A landscape with many valleys, sampled at points; each row gives a point and its height.
A ball rolls from a point to the lowest of its 2 nearest points, and stops where none of them is lower. Distance is the straight distance between rows; heights are no part of it.
Zir (h 317): [140 150 143 122 131 168 134 192  83 173 190 145 155  97 150 143 113 135
 124 123 102]
Fakob (h 257): [149  95  88 113  82 148 177 173  86 118 177 164 152 143 115 104 108 118
  89  56 128]
bonu (h 304): [122 122  85 110 104 140 176 182 137 120 202 137 146 113 111 128 110 118
 103  57 110]
ganif (h 511): [ 85  97 138 150 145  72 101  98 143  99 110 100  93 117  82 151 125  65
  94 143  70]
zafog (h 497): [102 114 167 145 161  59 133 100 144  95  95 101 109 117  83 149 131  72
  99 162  65]
zit (h 371): [145 160  98 104 118 148 117 130 154 135 117 151 114 117 153 104 119 185
 151 192 140]
mor (h 533): [157 126 179 102 147 115 196  93 127 107  83 157 148 180 110 101 155  93
 147 159 137]
Tefil (h 230): [125  81  93 118 117 111 141 104 148  87 115 135 122 160 111 120 131  92
 131 100 154]
farip (h 115): [112 111  53 104 119 105 160 112 185 119 144 123 114 128 100 130 146 126
 127  67 162]
Poz (h 565): [144 145 175 121 140 122 170  95 130 127  75 142 141 168 123 104 155 117
 141 162 149]
bifo (h 537): [ 93 109 103 108 148 151 131 177  80 119 158 148 142  96 131 146  86 115
 121 165  72]
Nibik (h 248): [130 201 148 128 109 148 128 138 153 177 122 129 118  96 155  97 141 187
 146 158 152]
letim (h 128): [110 136 162 175 136  97  92 126 166 148 142  85 102  95 100 167 134 104
  91  78 104]
Furo (h 536): [ 71 118 117 156 152 113  94 144 137 109 145 102 107  73 110 183  94 121
 111 138  71]
Lagad (h 190): [131  89  84 109 132  96 114  73 162  76  81 109 100 184 109 115 142 116
 147 121 159]
Vimi (h 118): [147 122  59  91  97 129 146 131 167 132 168 156 112 135 123  95 144 149
 130  73 174]
nif (h 403): [ 84 143 129 135 155 129 138 154 158 135 129 113 129  86 132 155 109 144
 125 159  83]
nupal (h 581): [ 83 141 117 142 149 165  98 171  99 149 157 124 135  81 141 172  96 153
 119 156  79]
bilok (h 353): [137 104 142  89 146 134 176 145  49 117 146 167 162 136 150 123 110  88
 138 193  82]
zaz (h 206): [175 163 128  98 110 119 178 126 222 137 118 161 117 144 123  76 159 145
 143 105 163]
pidub (h 274): [140 104 170 139 145 126 135 156  66 130 159 137 158 122 124 156 119  76
 120  97 110]
zofot (h 338): [114  80  62  72 136  97 174  93 154  54 101 143 115 173  94 102 129 100
 144 151 119]
vono (h 216): [137  94  74 149  88 125 116 119  98 117 135 118 121 147  92 138 127 127
 106  32 170]
buzuf (h 237): [122 100 139 151 137 112  24  97  65 114  89  85 109 152 126 138 114 100
 102 149 117]
pori (h 111): [ 88  91  50  99 146 118  86  93 128  89  99 102  95 158 124 124 111 154
 154 155 129]
Gagu (h 119): [138 116 102 115 106 156 124 149 134 133 153 160 129 137 134 116 129 121
 123  89 152]
Sovob (h 480): [127 115 175 147 156  81 129 105 128 111 100 114 126 127 106 148 134  77
 111 146 100]
lovar (h 336): [143 113  53  79 121 133 118 133 141 103 138 165 107 127 136  99 105 167
 155 188 126]
duv (h 241): [103 106 100 109 142 135 122 125 126  99 103 138 128 142 130 126 114 126
 136 186 103]
tira (h 419): [138 147 134 136 121 183  76 142  87 169 129 143 131 133 165 132 133 154
 125 138 156]
Kig (h 196): [149  78  95 106 110 139  94  99 112 100  94 130 122 198 133  92 125 110
 144 104 181]
nen (h 343): [117 162 154 134 146 127 191 175 163 161 178 107 160  94 131 136 124 133
 140 147  78]
gop (h 457): [124 121 169 142 151 107 132 101 110 107  83 119 133 140 121 140 134 106
 129 174 120]
pegi (h 263): [152 115 152 147 128 111 113  92 160 111  81 118 112 164 121 126 151  98
 127 121 166]
Govod (h 100): [125 106  91 113 135 131  68  87 134 100  74 109 106 181 143 113 124 146
 149 140 154]
sug (h 355): [151 162 133 138 121 158 150 197 183 174 205 125 143 108 136 127 138 147
 120  77 123]
zabit (h 485): [181 172 181  83 126 120 223 137 120 131 155 157 155 121 142  92 132 139
 161 173 113]
ves (h 542): [ 78 106 125 153 135  96  97 135 119 105 151  98 106  84  88 175  98  87
  92 116  67]
Rigag (h 582): [148 165 158 102 132 134 189 163 118 149 174 136 151  95 154 117 116 146
 146 180  89]
bal (h 135): [113  99  87 146 124 107  47  81 133 108 106  88  85 147 112 142 130 132
 127 107 149]
Luda (h 331): [102 208 160 110 128 139 154 120 130 137 118 126 115  93 135  95 133 187
 164 201 119]
tem (h 174): [154 124 147 125 122 145 171 178 144 138 179 143 151 138 126 121 142  90
 114  51 144]
Vebis (h 646): [ 97 123 112 160 130 145  84 159 113 122 152 117 120  92 115 174 106 130
 114  88 108]
Fefo (h 39): [101 107  79 122 146 123  57  87 137  98  78  99  97 158 136 131 118 160
 145 156 132]
fitil (h 165): [125 117 140 163 133 103  24  68 129 125  70  77  94 156 120 126 144 114
 107 129 139]
Nuteb (h 183): [107 137 178 165 156 131 106 136  64 152 148 106 148  86 147 180 106 127
 120 146  92]
lafes (h 438): [109 153 205 151 136 130 162 106  66 139 147 122 165 107 177 142 117 132
 151 157  80]
nefon (h 390): [158 132 102  73 130 125 188 168 163  97 153 171 135 106 130 101 112 135
 139 168 107]
Nepa (h 530): [157 145 156 115 118 167 105 103  69 145  96 132 130 177 181  95 146 149
 140 186 164]
Laz (h 294): [100 117  84 124 137 114 131 108 188 106 115 130 102 129 113 138 134 137
 137 121 124]
fikin (h 442): [119 113 110 159 117 174  54 157  43 126 131 134 130 138 140 148 107 144
 120 116 134]
zap (h 145): [170 104 140  91 124 117 199 127 163 102 115 174 138 181 119  84 160  70
 129 108 153]
Sopod (h 544): [163 164 183 121 129 125 207 152 135 168 176 132 173 126 148 113 143 123
 147 127 103]
lezas (h 154): [163 140  88 103  99 130 144 121 205 151 155 157 106 142 131  92 169 150
 137  66 186]
vus (h 105): [144 152 109 104 123 164 127 173 140 150 166 153 128  85 152 126 108 163
 128 159 115]
dafun (h 344): [132 166 154 159 123 137  76  74 149 139  52  94 118 161 141 102 158 170
 145 145 181]
mobu (h 156): [ 91 146 108 149 139 106 132 115 226 134 122 103  99 102 110 147 138 160
 134  98 123]
pir (h 345): [140 129 169 122 130 159 142 146  31 155 174 156 178 125 174 149 117 105
 135 136 101]
ziti (h 242): [154 142 110 112 114 140 125 116 176 142 106 154 116 153 139  95 151 144
 140 134 165]
Von (h 147): [ 78 141 171 134 166 114 161 108  76 110 117 113 148  96 140 154 108 136
 138 206  59]
Bev (h 59): [124 138  78 109 113 155 110 160 140 141 174 157 115 103 136 125 117 161
 130 118 120]
Dobi (h 204): [102 140 115 163 141 107  57  69 175 114  57  83 101 136 115 129 136 173
 138 156 144]
Lusa (h 140): [ 89  93  44  97 111 125 163 147 123 104 173 139 132 105  98 134  97 130
 114  96 104]
pono (h 427): [113 178 192 192 137 120  98 131 151 181 127  79 126  80 131 154 142 151
 122  93 143]
numib (h 238): [114 138 161 162 148 155  86 160  49 156 156 120 149  92 145 183 111 132
 117 119 103]
dom (h 209): [131 160 163 137 134 122 172 132 199 152 107 128 133 127 120 114 153 131
 138 112 137]
Boka (h 376): [ 98 172 157 122 140 134 151 113 118 135 103 127 129 111 135 119 131 161
 144 196 108]
Sabu (h 75): [ 99  88  29  98 120  92 156 108 153 112 130 104 112 129  73 136 133 129
 119  82 170]
Magad (h 182): [136 135 136 129 129 118 178 133 218 130 124 133 127 139 117 119 152 112
 129  77 144]
Pep (h 269): [110  99 155 157 141 102  44 103  71 119 107  96 109 139 110 142 130  76
  92 146 105]
fito (h 170): [144 185 127 132 110 163 123 168 182 190 166 128 124  88 149 120 131 183
 134 112 139]
lek (h 235): [149 104 124 128 134 106  88  73 155  88  60 107 106 189 115 113 141 106
 139 122 165]
zesu (h 303): [152 111 196 133 152  95 174 117  86 121 131 135 169 137 136 150 127  65
 134 124 102]
Boli (h 493): [ 99 178 207 171 143  91 115  80 119 132  86  83 124 100 117 125 157 140
 143 147 133]
Fudaf (h 178): [ 98 160  98 139 130 124 137 125 230 160 135 115 103 104 126 127 144 179
 142  97 132]
lizi (h 408): [114 165 145 133 134 138 141 121 155 147  97 128 127 122 130 118 142 154
 142 165 126]
Ses (h 418): [142 174 196 150 127 139 158 129 116 191 146 116 156 119 166 127 150 142
 145 110 137]
gof (h 575): [110 100  56 107 106 166  98 169  69 118 164 159 122 114 134 120  80 162
 127 151 101]
dun (h 60): [162 119 155  88 140 113 210 145 161 114 136 161 151 152 119  98 147  82
 130 124 119]
pefes (h 564): [165 154 159 101 137 125 205 171 126 154 186 144 169 109 150 117 124 127
 143 151  91]
gupog (h 292): [124 111 167 173 135 105  49  99  87 145 114  96 110 141 113 149 146  80
  90 118 117]
lokam (h 306): [185 189 155  98 105 151 172 143 138 145 130 154 130 103 164  91 131 188
 164 174 173]
pef (h 410): [120 170 171 180 133 151  87 144 143 187 135 101 136  98 145 157 140 158
 121  86 152]
fol (h 267): [106 127  40  97 135 119 121 115 188 130 143 131  79 117 117 118 139 188
 147 137 140]
Nefe (h 392): [129 144 201 143 131 140 151 118  49 154 163 140 178 124 187 152 121 116
 139 139  92]
tamav (h 406): [131 137 149 142 130 148  98 103 119 141  82 123 133 158 155 119 144 144
 134 156 161]
vomu (h 177): [131 125 168 164 139 120 101 144 112 141 147 109 127 107 119 166 128 101
 108  86 121]
Noz (h 314): [119 143 131 124 144 139 173 182 176 146 184 119 145 103 126 138 124 127
 124 124  82]
rut (h 232): [156  89 126 113 118 143 112 120 110 106 103 145 132 186 132 105 133  90
 133 114 171]
pakek (h 553): [140  82 156 140 135 106 107 119  77 101 110 124 127 150 110 134 124  61
 114 126 132]
vasef (h 265): [180 184 165  96 106 138 177 124 153 140 108 159 126 133 133  75 149 165
 159 170 174]
Fep (h 413): [155 172 177 144 111 154 131 120 140 187 107 134 134 147 158 104 170 148
 138 107 190]
gaguk (h 281): [126 120 167 109 150 129 166 105  45 111 118 152 164 143 159 134 121 105
 145 201  88]
fisef (h 299): [120 121  42  88 122 131 113 125 162 116 146 148  92 122 128 111 124 185
 149 164 131]
vaza (h 227): [118 143  58  99 123 124 140 134 201 141 170 134  95 100 123 120 135 172
 136 103 131]
tibav (h 587): [117  49  86 108 108 125 149 130  78  71 124 143 142 157 106 116  90  90
 110 120 118]
pival (h 366): [129 147 201 153 150  92 192 132 146 142 139 106 168 120 125 148 139  99
 145 120  96]
zazi (h 219): [154 178 124 128 104 156 110 134 161 175 125 144 117 110 158 104 141 185
 141 143 166]
lem (h 471): [ 99 174 190 172 150  88 130 108 149 137  95  83 130  90 112 145 143 132
 133 142 110]
Rika (h 341): [145 150 112 117 113 159 145 191 156 154 202 143 135 111 133 123 126 134
 118  74 124]
Zazis (h 364): [140 144 172 171 133 154  68 134  87 168 131 118 131 123 148 157 143 135
 117  95 160]
vop (h 412): [130 156  76 107 119 159  71 121 132 140 109 132 107 124 165 106 113 207
 149 208 131]
gudit (h 622): [121 176 113  98 127 143 157 156 134 133 134 138 121  70 145 119  99 189
 145 225  89]
dus (h 293): [122  66 108 117 102 103 180 137 116  80 145 129 146 132  90 132 100  64
  93  70 122]
tepi (h 193): [ 91  93  69  90 124 115 184 146 151  85 161 141 132 116 107 124 104 102
 118 114  91]
paba (h 211): [142 130 106 108 123 107 169  85 224 106  96 149 108 172 105  98 173 128
 146  99 166]
Deri (h 391): [166 155 153 141 106 163  95 108 141 174  89 134 125 173 165  97 170 155
 135 116 203]
fod (h 285): [126 150 147 139 138 176 106 182  50 169 175 141 157 103 156 162 117 141
 125 116 106]
Tiga (h 214): [132 114  90 163 104 122  46  94 129 131 123  95  92 152 112 140 143 147
 121  50 188]
Kitot (h 256): [149 130 177 152 137 102 136 104 172 132  85 122 123 143 114 128 156 103
 130 105 155]
Fogil (h 233): [140 156 138 137 120 136 136 121 185 157  99 142 121 142 137 109 158 142
 138 114 165]
kufu (h 568): [133  56 131 126 118 119 123 128  71  83 113 133 134 160 106 124 102  67
 116 123 130]
vef (h 224): [ 91 133 138 110 155 132 165 142  86 121 131 134 144  98 139 148 103 131
 133 218  55]
Sumu (h 102): [101 112  57 101 114 140 131 144 134 118 169 144 117 111 117 126 109 149
 125 104 118]
Pez (h 405): [131  98  85  70 134 112 178 120 155  65 113 169 122 160 104  92 124 104
 141 177 101]
nuf (h 359): [139 142 121  91 138 123 183 151 175 118 136 154 132 119 121 108 128 126
 136 160 102]
Kipo (h 239): [139 124 100 154 104 124  83  93 167 140 122 109  98 153 118 136 164 141
 129  43 201]
bave (h 370): [150 163 143 143 114 152  86  88 154 156  60 119 120 178 153  89 167 163
 144 138 194]
gikur (h 252): [130 136 115 164 116 119  81  91 200 152 111 112  94 137 124 139 158 157
 131  64 188]
Zunaz (h 342): [160 180 118 102 113 149 147 145 161 138 124 152 120  97 152 100 117 194
 157 188 152]
mubil (h 490): [174 133 121  93 115 160 110 119  92 130  97 147 129 178 166  82 133 142
 146 188 157]
rus (h 455): [151  95  85  63 113 118 187 142 140  70 140 180 135 147 119  80 115  96
 129 156 115]
ganur (h 515): [ 78  89 102 127 145 143  99 161  66  96 140 132 134 103 123 168  77 111
 118 166  75]
rim (h 514): [ 73 122 109 166 146 120  51 133 115 117 135  98 101  76 111 184  99 136
 105 144  79]
bir (h 396): [134 165 159 161 125 164 103 141 139 190 128 121 130 115 156 135 148 159
 123 101 161]
nere (h 210): [168 122 197 145 132 121 132  86  60 140 107 134 159 166 165 128 152  96
 138 139 153]
tikav (h 186): [ 87  88  71 115 141 129  90 116 114  83 106 119 112 140 130 138  98 132
 140 176  99]
big (h 171): [107 129 132 159 145  82  66  59 176 100  56  84  93 147  97 121 140 141
 127 154 128]
pom (h 447): [159 168 166  76 135 113 228 137 152 113 139 153 146 117 111  94 126 139
 152 189  99]
dit (h 133): [112 112 105 155 135  82  41  61 159 108  83  78  77 152 108 134 142 124
 117 120 134]
gok (h 434): [100 180 177 156 140 131 137 125 146 167 108 106 138 105 139 130 144 155
 144 133 137]
metak (h 458): [ 77 124 144 155 164  98  98 109 116 102  89  92 114  92 113 161 105 127
 114 207  71]
nogun (h 295): [141 152 165 184 125 126  46  87 141 160  77  89 110 137 137 129 161 147
 116 112 182]
Nidap (h 395): [165 144 131  80 129 145 153 112 103 103  97 158 125 159 137  86 123 148
 148 227 129]
zogez (h 315): [140 132 137 161 131 137  45  87 140 139  72  97 114 155 149 122 147 156
 130 128 183]
lemob (h 463): [108 148 148 187 132 122  53 116 148 157 115  94 101  93 119 163 132 144
 102 105 130]
rur (h 181): [163 137 107 105 109 118 168 111 217 131 121 160 113 162 124  88 171 124
 135  80 174]
sosif (h 399): [165 118  83  66 119 138 167 175 136  90 159 183 136 100 144 105  94 148
 145 173 130]
Reliv (h 270): [121  75 119  98 122 110 207 159 126  78 155 143 150 137 100 119 106  60
 103  87 110]
fuf (h 240): [116  96  92  93 120 131 170 151 142 101 155 156 133 125 119 114 111 100
 124 115 110]
gegoz (h 602): [132 175 151 100 129 133 183 149 113 138 150 142 133  84 150 112 106 172
 153 210  94]
Seviv (h 130): [115  64  54  98 122  94 122  82 125  75  94 103 106 174 102 116 115 111
 136 114 152]
ped (h 125): [111 132 188 164 156 104 115 110  61 136 132 105 151  97 144 171 118 109
 120 158  84]
debo (h 236): [130 159 180 141 140 105 164 104 180 129  80 122 131 141 101 116 158 121
 145 123 148]
rasen (h 603): [114  41  63 110 102 103 165 111  92  72 126 127 144 148  86 129  86  88
  99 108 119]
gek (h 143): [152 106 139  83 132 106 227 159 174  93 151 159 151 151 109  96 139  65
 118 101 119]
kofav (h 604): [ 89 146 106 132 139 158 120 182 142 144 177 123 131  80 133 162 106 150
 120 122  78]
Numun (h 477): [ 94 162 180 145 146 133 147 119  83 154 137 114 152  95 165 144 119 152
 143 167  88]
mefas (h 400): [152 107 139  76 140 125 187 157  87 113 150 177 156 137 140 105 121  82
 132 175 104]
samub (h 309): [151 126 171 132 139 156 140 162  57 162 169 149 171 128 153 148 126  99
 133 102 115]
Lav (h 633): [ 88 138  90 159 119 152 101 175 118 129 176 111 119  82 118 180 104 154
 113  64  95]
Bage (h 82): [138 104  67  94  97 141 133 133 134 121 157 157 118 143 121  94 131 133
 130  92 159]
bori (h 393): [133 159 206 162 138 113 166 125 114 163 143 104 167 114 148 145 138 121
 144 113 113]
dosuz (h 148): [151 123 135 121 119 150 148 156 156 143 153 151 135 136 133 118 143 104
 118  73 155]
fumik (h 372): [151  96  52  66 105 134 141 156 118  88 163 175 119 111 137  93  90 157
 145 168 132]
sebo (h 346): [130 158 163 140 137 156 152 176 120 183 186 120 159 102 148 146 127 139
 133 112 104]
Duzuz (h 430): [ 82 128 142 142 166 112 128 134 130 114 109 107 128  84 123 171 102 128
 119 182  73]
guni (h 454): [105 150 174 161 149 113 122 126 134 150 112  99 135  97 130 154 132 136
 127 143 117]
dumim (h 326): [111 126  91 101 135 123 157 129 182 108 121 149 118 128 121 115 127 131
 136 152 107]
Bag (h 481): [ 94 136 119 174 139 139  49 121 144 145 121 105 111  94 131 170 123 168
 118 118 125]
gegu (h 247): [136  85 161 145 126 114 132 155  82 111 153 126 137 125 101 147 112  63
 102  72 119]
Zat (h 369): [147 165 157 131 128 148 161 174 164 181 171 127 149 110 142 121 140 139
 131 107 120]
zib (h 443): [165 103 145  76 138 129 184 134 101 109 120 174 150 165 130 100 139  82
 136 163 121]
Vutil (h 557): [ 88 128 128 124 158 151 129 177  86 140 163 128 145  88 136 167  92 127
 122 172  63]
Nitop (h 155): [137 100  77  99 121 139  80  91 129 110  89 124 108 198 143  95 128 139
 152 117 175]
kepa (h 243): [139  85  91 138  88 130 145 139  94 102 145 136 138 140  96 134 111 103
  94  46 147]
nef (h 486): [158 106 136  85 140 123 187 117 129  88  93 170 141 181 115  95 144  86
 140 170 127]
lunat (h 201): [120 155  95 117 122 129 142 137 208 150 142 138 107 109 134 117 139 166
 139 113 126]
liduk (h 276): [145  73 102 163  83 137  85 139  38 101 124 121 128 161 109 136 104 115
  95  71 140]
pif (h 431): [122 127 148 133 145 138 117 108 113 121  83 124 134 147 140 128 136 129
 132 173 137]
lup (h 225): [165 111 116 120  82 159 157 175  97 136 169 170 146 149 125  95 129 108
 103  33 160]
rosu (h 153): [123 126  97 119 125 110 167 116 217 119 143 125 115 130 114 131 151 120
 126  59 148]
tik (h 416): [142 114 136 141 122 178  81 162  30 146 137 152 148 148 144 135 121 123
 124 119 147]
karup (h 207): [131 121 177 129 144 136 136  97  37 121 113 139 156 153 176 137 130 116
 142 189 110]
Lito (h 244): [129 128 123 128 136 108 147  88 205 101  76 134 111 158 104 115 153 129
 143 126 147]
ruviv (h 277): [119 120 118 107 135 142 163 174 138 124 169 143 140 113 128 134 115 106
 121 117  94]
Deva (h 194): [144 178 113 135 104 162  96 142 181 190 146 141 110 103 151 117 140 190
 135 108 161]
Minif (h 446): [188 139 113  73 115 148 130 114 114 107  95 156 122 173 147  77 124 150
 154 207 150]
sutup (h 167): [114 103  91 149 108 105  76  96 139 112 128  98  96 126  97 148 129 113
 114  75 148]
reril (h 220): [146  94 163 135 134 102 155 140 127 109 139 131 134 132 108 140 131  60
 115  82 134]
teger (h 188): [185 126 152  96 117 123 187 126 174 133 114 172 137 176 125  80 171  91
 131 104 168]
vek (h 234): [196 172 151  96 106 132 179 132 182 147 111 166 128 139 134  72 158 155
 147 138 182]
madi (h 80): [120  56  41 103 113  91 126  85 108  90 102  89 117 163  76 126 108 121
 119  92 160]
Dem (h 373): [ 88 164 155 148 155 124 166 162 150 153 153  94 149  83 131 154 117 143
 138 152  72]
sibov (h 433): [148 188 204 144 117 135 158 117 134 189 124 130 149 137 163 103 173 143
 152 104 169]
zoga (h 40): [111  67  27 113 117  90 136 101 124 108 117  83 112 138  61 140 118 132
 107  85 166]
Suma (h 272): [113 117 119 143 132 106 130 106 186 108 102 120 108 131 112 140 140 118
 128 108 138]
zumi (h 246): [144  81  61 160  83 133 109 130  54 116 132 118 126 152  99 148 110 140
  94  48 145]
Sudes (h 152): [116 134 164 179 140 112  87 152 126 149 157  91 113  90 104 178 122 105
  97  84  99]
dudak (h 538): [135  94 167 145 142 111 100 121  59 117 116 124 139 135 127 150 120  77
 120 149 118]
fum (h 316): [135 130 196 181 142 105  60  95  69 165 121 100 125 126 125 155 150  93
  96 115 121]
Nobo (h 374): [117 169 169 155 129 138 107  91 134 143  70 102 126 138 143 113 158 162
 142 154 170]
bizat (h 484): [ 76 121 134 165 152 104  61 111 121 114 103  88 103  86 112 167 109 130
 103 181  77]
Diga (h 205): [146 128  79 109 115 143  91 103 160 131 106 138 105 177 148  97 147 158
 150 127 171]
Nov (h 307): [142 104  39  83  88 116 191 144 124 121 179 153 141 133  96 101 112 137
  96  62 147]
pavu (h 558): [113 122  80  91 124 154 112 173  95 116 162 159 129  95 138 126  88 146
 125 181  87]
semus (h 290): [116 213 161 115 109 146 139 117 131 153 118 127 109  96 151  89 142 203
 166 192 152]
rike (h 394): [139 133 154 152 128 178  82 142  52 164 133 137 142 140 162 150 134 131
 124 116 155]
Fug (h 397): [168 142 145  64 138 122 209 130 129  97 122 176 146 133 110  91 121 124
 150 211 105]
Kuvud (h 264): [143 148 151 174 119 111  86  91 201 153  89 108 103 140 125 126 168 141
 126  71 195]
rog (h 445): [109 165 185 188 137 110  72 108 142 168  98  84 117  93 125 146 147 144
 112 125 143]
bovas (h 200): [168 109 132 109  98 146 181 172 126 134 179 161 153 150 120  98 133  84
 104  43 156]
meru (h 508): [ 81 138  93 168 142 146  36 109 134 136 102  95 108 103 142 159 116 187
 128 160 126]
komo (h 268): [161 110 193 139 144 113 150 111  66 132 125 144 164 146 151 144 138  72
 137 124 128]
porid (h 103): [ 90 138 126 171 133  89  92 108 201 134 135  80  89  84  98 167 131 129
 108  86 108]
gub (h 283): [129 107  60 102  95 129 188 171 112 115 187 148 153 121 104 114  97 124
  93  59 112]
Gitu (h 340): [141 147 193 185 136 124  67 119  84 174 131 102 129 110 137 160 144 117
 101  96 138]
sumoz (h 483): [ 78 130  75 142 149 148  49 112 126 124 102 104 107 117 148 152 106 186
 137 184 106]
pizun (h 191): [134  97 136 119 128 121 155 132 144 104 126 141 134 144 118 129 135  82
 123 100 142]
lika (h 440): [142 136 126 131 117 172  69 126 101 153 108 135 128 162 161 120 136 144
 133 137 171]
robad (h 278): [142 158 181 187 119 110  82  92 167 161  74  95 114 131 125 123 168 135
 121 100 184]
Vunam (h 195): [135 113 148 154 137 117  41  85 105 115  72  88 110 154 133 130 132 119
 115 149 144]
Zabo (h 618): [100 150  97 141 127 161 120 186 157 149 193 120 127  89 127 159 113 157
 120  78  94]
Dimu (h 55): [101 134 190 152 158  89 139  96  69 113 115 105 150 100 137 162 116 110
 128 180  68]
Nusi (h 287): [121 118 108  91 144 137 143 128 106  98 106 152 133 142 133 120 113 119
 137 217  95]
zop (h 468): [105 113 120 155 136 157  50 137  75 123 119 113 128 121 142 160 104 137
 120 145 127]
fesaf (h 300): [155  78 134 162  99 155  93 158  28 121 129 139 138 160 119 131 110 107
 104  71 151]
Visup (h 120): [139 130 199 151 133 129 120  79  39 129 108 130 155 146 172 132 138 122
 143 169 131]
zufu (h 525): [ 79  93 130 159 141  87  78 112 107 102 127  95  96 103  90 159 110  74
  91 143  68]
fem (h 192): [131 102  84 161  93 115  76 104 112 123 129  99 101 142  93 142 135 123
 109  43 168]
vak (h 138): [151 174 114 117 119 166 123 188 151 170 183 141 127  78 155 130 109 181
 133 135 121]
Dalu (h 266): [133  73  82 138  89 102 157 122  95  96 140 118 139 131  76 146 101  90
  82  53 132]
nifo (h 658): [106 106 113 143 123 130 117 144 132 109 145 122 120 111 109 156 111 106
 113  88 123]
gigin (h 129): [ 86 135  86 156 134  97 102 101 211 134 136  88  84  88 101 173 134 153
 125  74 134]
fif (h 228): [155  98 142 118 122 143 138 140 111 122 120 158 141 162 135 113 142  85
 126 108 163]
Pekas (h 448): [ 99 143  76 118 132 164  52 115 115 136 105 121 113 130 160 126 109 196
 143 195 119]
zezo (h 217): [132 100 131 100 129 116 208 173 150 101 171 139 155 138 111 116 126  66
 113  83 114]
tiluv (h 494): [ 96  90 113 139 137 141  81 143  69 103 127 123 128 117 127 154  94 113
 120 151 102]
Reki (h 516): [110 108 145 134 146 139 111 144  71 122 129 133 144 120 138 160 107 107
 124 158 110]
Fevan (h 324): [130 137 115 129 114 153 160 205 141 137 211 126 149 110 122 135 121 121
 110  56 106]
pived (h 271): [121  74  72  93 119  97 172  99 153  70 113 137 126 164  99 106 129  87
 130 107 144]
kek (h 339): [141 116 191 140 162  81 181 130 126 122 135 116 155 122 114 154 132  74
 130 121  92]
lumab (h 334): [143 137 128  81 136 135 171 130 106 105 114 161 130 134 133 104 119 134
 141 223 100]
Gukod (h 521): [170 163 189 109 120 125 208 126 114 156 152 153 169 136 157 100 149 119
 152 139 113]

For each start below, name the point where the ball stops.
nif | Bev
Vebis | tiluv
fumik | porid
Zazis | dit
Rigag | Fefo
ves | dafun
Luda | Bev
mubil | Fefo
sumoz | rur

Call two points neighbours if one is among the 2 nearest of the other. Go from one point of each pair to the other, from neighbour to neighbour, staying as low as possible. Name the highest point that can't be avoided.
Fefo / zoga | ziti
Dimu / Bage | Zat
Visup / dun | sibov
Fefo / pizun | rut
dit / dun | dus
